Each row is a point on a tangle of strands that fork and nearly touch. The rows are in no order.
Two points are linked if the straight distance between their rows is under 120. Some points are linked to none.
vun: [-10 -27 -45  21  32  44  11 -42 -19  24  16 -35 -17  26  -1  23 -30  52
  10  98  30  -2]
Lofum: [-10   1  55   9 -45 -54  25  -1  17 -18 -52  63  -5  26 -49  43   2  24
  -5  36  -7  22]
Meze: [ 29 -32  45  71  17 -20  17  51  -1  31  -5  26   1  -6   0 -45   2 -64
   2 -41 -44  17]
Tidep: [  5 -28  17  12  47   2  16 -35  37  14 -14  23  24 -23  46 -46   8  16
 -23 -22  -5 -16]
motu: [  1  19  -2 -33  54  25  48  14 -54  -3  28  -1 -17 -46  22  40  -1  44
  44 -74 -38   3]
Remu: [-27  15  13  17 -15  -2 -13 -48  -1 -33  12  39  59  19 -25 -92   0  -5
 -10 -40  25 -45]
Zedaf: [ 15 -17   7 -34  12  19 -70 -20   1 -31  16  34  14   0 -22  13  54  14
  14  87  12 -39]
pif: [ 30  22 -11 -24  13   8 -75   7  -2 -38  63 -21  28  -8   6  -7  62  18
  22 -11  53 -43]
bepa: [  2  14   9  -6  17 -10 -27  20 -51  16  20 -57 -56 -19 -11   3   0  68
 -12 -37 -31 102]
febe: [-29  -9 -47  22  12  46 -12 -10  17 -32   0  -8  21  29  23   7 -32 -47
 -10  51  36 -94]
Duk: [-28  -7 -12   4 -91  -6   3 -31  19  49 -50 -50  17   7 -15 -20  -7  14
  -2 -22  11  46]
Bule: [-31  -7  -5  10  23  -3   5 -19 -14  45  37 -67  29 -31 -44 -12 -12  66
  20 -34  33  74]
Goba: [-45 -28 -32  21 -12  34  53 -32   4  38 -39 -43  23  17   1 -10 -46  32
  22  17   5   6]
muvof: [ -5 -28  17  19  51   7  57  -6   5 -15 -24  48   6   4   1  31 -35   9
   7  31 -14 -39]
Zados: [ 19   2   3 -17  24   3   1 -38  38   3 -43  78  23 -35  66 -37  46  -7
   4 -26 -40 -21]
sus: [ -2  -8 -11 -19 -18   9 -32 -29  34 -48 -32  51  23  14 -19  16  25 -27
  -1  78  16 -64]
vid: [-40 -37 -22  23  21  53 -16 -53   4   9 -12   2  66  33 -19 -77 -30  14
  14  27  29 -51]
zav: [  8  34  17 -68 -52 -13   7 -29   8 -23  -3  -5  -4 -33  -2  28   4  57
 -18 -45  26  26]
Rared: [ -1 -73 -18  47  59  50  15  -6  -8  37  29 -28  35  12 -10 -34 -28  10
  18  18   0 -15]
pir: [ 14  25  25 -55 -68 -27 -22 -22   5 -15 -15   7 -31 -19 -22  30  30  43
 -31   2   1  41]
katep: [-48   1 -28  35 -80   2  -2 -21   7  33 -38 -50  28  59 -16 -36 -14 -20
  13  19  32   3]
relis: [ -3 -43  36  68  70 -24  33  29  21  53  -8   9 -24 -11  40 -27 -19 -35
 -33 -54 -44  10]
dared: [-24 -22 -49  23  23  54   5 -36   3   2  10 -28   9  45  20  27 -41  -4
  11  83  42 -69]
ritep: [-25 -11 -32   1 -26  44  54 -35 -22  44 -30 -52 -23   8  14  27 -41  10
   2  31 -20   6]
giv: [  -6  -11  -36   24  -59   -8 -106   49    4   33    8  -68   14   20
  -20  -38   36  -20   -4   14   16  -24]
labi: [-32  -9  13  22 -25 -56  47   0  39  35 -40  -1 -37   1   1  27 -19  24
 -47 -35   7  49]
Tema: [  5  44   0 -49   4 -35  22  20  19 -11 -12   6 -62 -64  49  49   6 -35
 -23 -58 -39  22]
vudep: [-24  11  -9  10   8  -7   6  26 -31  39  35 -68 -33 -31 -25  22 -28  44
  -9 -61   5  93]
mov: [-16  20 -46 -28 -80  27 -17  38 -17   9  -1 -66  -5  11 -22  18 -15 -42
   1 -38  -1 -13]
vezu: [ 40  19 -44 -25   7  11 -18 -28  39 -31 -27  97  21 -36  46 -44  42 -40
  34  -3  -7 -44]
gim: [-30   8  49  47  19 -24  50  21 -17 -30 -19  76  13  13 -13 -35 -28 -31
  17 -41 -38 -10]
tomu: [  0 -17  28  -3  35 -14  40   4 -10  -1  -1  29  -6  -7  -5  32  -9  39
   4  25 -25  12]
Zela: [ 62  53  -9 -25  41  16 -22  40 -34   2  57  -1 -40 -36  37  16  23 -15
  14 -37 -20  25]
kogi: [ 21  17   0 -54 -53  31 -10  45 -27   9   7 -31   2 -18 -17   8  24 -38
  -4 -43 -44  -3]
moki: [-23 -51 -24  29  36  35  25 -41  19  23  -6 -36  52   8   7 -38 -36  43
   4  19  26  -5]
pinop: [  0  47 -27 -15 -10   3 -60  -3  12 -62  20  -1  35  -2   9 -37  48  -7
   3 -52  53 -72]
Maso: [-26  22 -52 -27 -98  36  -9   9 -32  16 -18 -63 -21  29  -2  47 -11 -20
  12  11   2 -20]
Dul: [ 16  -3 -24 -37  -8  -4 -32 -43  49 -56 -42  65  29  -7  27 -31  49 -57
   5  51 -20 -49]
lumi: [-18  34 -12  -7 -20   8 -54 -31  11 -43  -3   9  41  14  -6 -84  51  -5
   1 -53  16 -64]
Gid: [ 10  -1  36   3  -9 -51 -35  19  -8  44  17 -33 -49 -13 -15   4  11  50
 -36   3 -27 106]
Mobu: [-21  35 -19 -47  10  25  32 -36   6 -75  13   1 -28 -22  21  75 -39  -4
 -14  40  41 -42]
Dito: [-22  22   7  21  13   1  43 -10  24 -48   4  12  28   4  15 -11 -47  14
 -17 -63  47 -15]
sobig: [ -7  -2  50  29 -18 -27   7   1  10 -47 -30  79  20  58 -53  -5 -18  -9
 -10  41   8 -16]
sula: [-23  -4 -10   6 -42 -22  -3 -21  10  54  -9 -53  27 -24 -41 -21  -6  56
  -4 -42  24  73]
tis: [-50 -20  -1  16  -4  26  12 -61  -8   2 -15  27  60  25 -14 -94 -32  16
 -11 -15   4 -45]
zigud: [ -9  20 -13 -48  36  40  29 -24 -30 -60  32   6  -7 -27  11  57 -27  47
  22  -3  25 -38]
dag: [ -6 -14  -3  17   4  22 -16  44 -57  12  48 -45   1  39 -72   3 -16  13
  39   6  14  19]
beg: [ 54   9  -3 -19   4  -8 -76  -8  20  -2  34  21  26  -8  11 -32  91  11
  12  -1  33 -19]
saz: [ 39  -3  11 -15 -27  29   0  53 -34  20   7  -6  11 -17   0 -29  25 -59
  23 -64 -61  11]
nulaf: [ 55 -11  18  18  46 -52 -26  24  33  -8  38  12 -14  -1  22   0  24 -53
 -32  52  31  -1]
dudep: [  9  19 -37 -47  36   2  29   3   2 -63   2   8 -45 -34  40  61 -35 -55
   0  49 -11 -39]
zod: [ -4  53  10 -74 -37 -13  28  -5   5 -15 -20  18 -20 -47  36  50  19  24
  -8 -85 -31  31]
nopep: [ 22 -23  30  46  32 -25  -2   8  39  -4   1  21  11   9  16 -30   1 -30
 -38  10  19  -8]
lubu: [  1  12  -1 -26   3  -6  41  37   2  15 -28   3 -37 -34  33  41 -28 -53
 -24  -9 -55  -4]
Pefa: [ 45   7  19 -37 -17   1 -76 -10  -1  -8  13  42  28   3 -18  -5  82   9
  17  46   9 -16]
lemo: [ 26  14  28 -10  27 -18  11  13 -34   1  -2  40 -34 -12   7  38  23  16
  25   7 -47  26]
taz: [  3 -11   1 -10  12 -35  31  21  27 -25 -46  47  -9 -18  33  18  -5 -61
  -2  19 -44  -8]
kobov: [ -6   9  52 -22 -56 -50   8 -10   7  -4 -28  30 -31   4 -37  34  12  61
 -17  24 -12  36]
beveb: [ 46 -45  41  38  -5  -6   0  67 -28  56   3  -3  -1  -1 -22 -35  10 -34
  15 -30 -57  30]
Demal: [ 21 -12 -15 -21  31 -43  23  13  20 -69 -11  65 -38 -23  36  37  -2 -77
  26  51 -27 -14]
susi: [ 83  37  12  14  77   2 -45  43 -37  -4  88  -1 -40 -12  27 -10  30 -16
  26  17   5  41]
Remum: [ 16 -12  -5   8  -7 -42 -45   1  12  55   8 -56 -27   3  -8 -11   1  41
 -29  29  10  77]
ruzar: [-17  -6 -23  31 -58 -16 -53  24   8  17  -4 -43  19  50 -38 -22   7 -29
 -16  23  29  -3]
rosil: [ 21  -3  -8 -19  33  17 -60   9 -22 -18  69 -34   3   2   1  10  22  22
  14  25  48 -23]
sor: [ -9 -25 -10  26  26  29   8   2 -59  17  29 -28  -8  34 -63  26 -29  38
  30  85   4  19]
Posan: [ 17   5  19 -17  12  14 -33  28 -37  -6  48 -31  -2   6 -32  13   9  23
   3   6  17  16]
vufuv: [-34  -1 -45 -21 -58  61  12 -32 -24  19 -23 -69 -13  25  19  46 -27  -8
  25  36   1 -27]
fabid: [ -9   7   0  25 -58 -22  19  -1  34   4 -69  16   4  42 -13  13 -22 -48
 -37  48   0   4]
Bip: [ 82  12  20  33  49 -26 -61  45  12 -12  80   1 -25 -17  20 -14  36 -59
  18  24  20  -3]
sir: [ 35  35   9 -39  25   8  25  46 -44   7  27   5 -28 -36  28  28  20   8
  33 -39 -40  10]
Betap: [-38 -20  52  18   4 -45  53 -12  39  28 -47  48 -24  10   0  21  22  20
 -29 -49 -28  31]
tak: [-28  10  -9  12   5  20  54 -21  20 -32 -26  20  20   5  10   0 -53  -6
 -28  -8  11 -24]
lesud: [-19   0  -3 -25  42  40  53   7 -44 -30  35 -20  20 -23  -1  26 -26  53
  42 -56   3 -12]
Bemo: [  5 -11  -2  41  -3 -41  10  19  29  48   3 -55 -23  15   4  11 -35  14
 -41 -11  36  59]
sego: [-21 -28  36  37  52 -33  40  13  29  56 -39  33 -27  -2  25  -9  27 -10
 -30 -65 -53  27]
Bimo: [-31   7  23  50 -46 -21  20  -6   6  -3 -26  39  17  72 -42 -41 -52 -51
 -13  26  11 -14]

Follow the links from the first point to the second, and from the first to the third. Name the last point that the two ways share.
Dul, febe, tis | pif
dag, susi, vufuv | pif
Dito, Dul, lubu | sir

A fork is a point with three links. Follow the links from the first point to the second and name the forks in between, in order.
Tidep, tis | pif
relis, pif | moki
Zedaf, Goba | pif > moki
taz, tomu | sir
kogi, rosil | moki > pif
pinop, lesud | pif > sir

A fork is a point with three links, a tip a point with one. Leave the first point through the second and follow the links. Name the first fork or tip that comes.
Tidep, Zados | pif
Tema, lubu | sir
dudep, Demal | fabid
kogi, mov | moki

Name the points in between on the shortest way along the links from the first point to the second, in order.
beg, Bip | Pefa > Zedaf > sus > Dul > vezu > Zados > Tidep > nopep > nulaf
fabid, lubu | Bimo > sobig > Lofum > kobov > pir > zav > zod > Tema
Goba, Bemo | ritep > vufuv > Maso > mov > kogi > saz > beveb > Meze > relis > sego > Betap > labi
dudep, Zados | Mobu > zigud > lesud > motu > sir > Zela > susi > Bip > nulaf > nopep > Tidep
saz, giv | beveb > Meze > relis > sego > Betap > labi > Bemo > Remum > Gid > bepa > vudep > Bule > sula > Duk > katep > ruzar
sor, moki | dag > Posan > rosil > pif > pinop > lumi > Remu > tis > vid
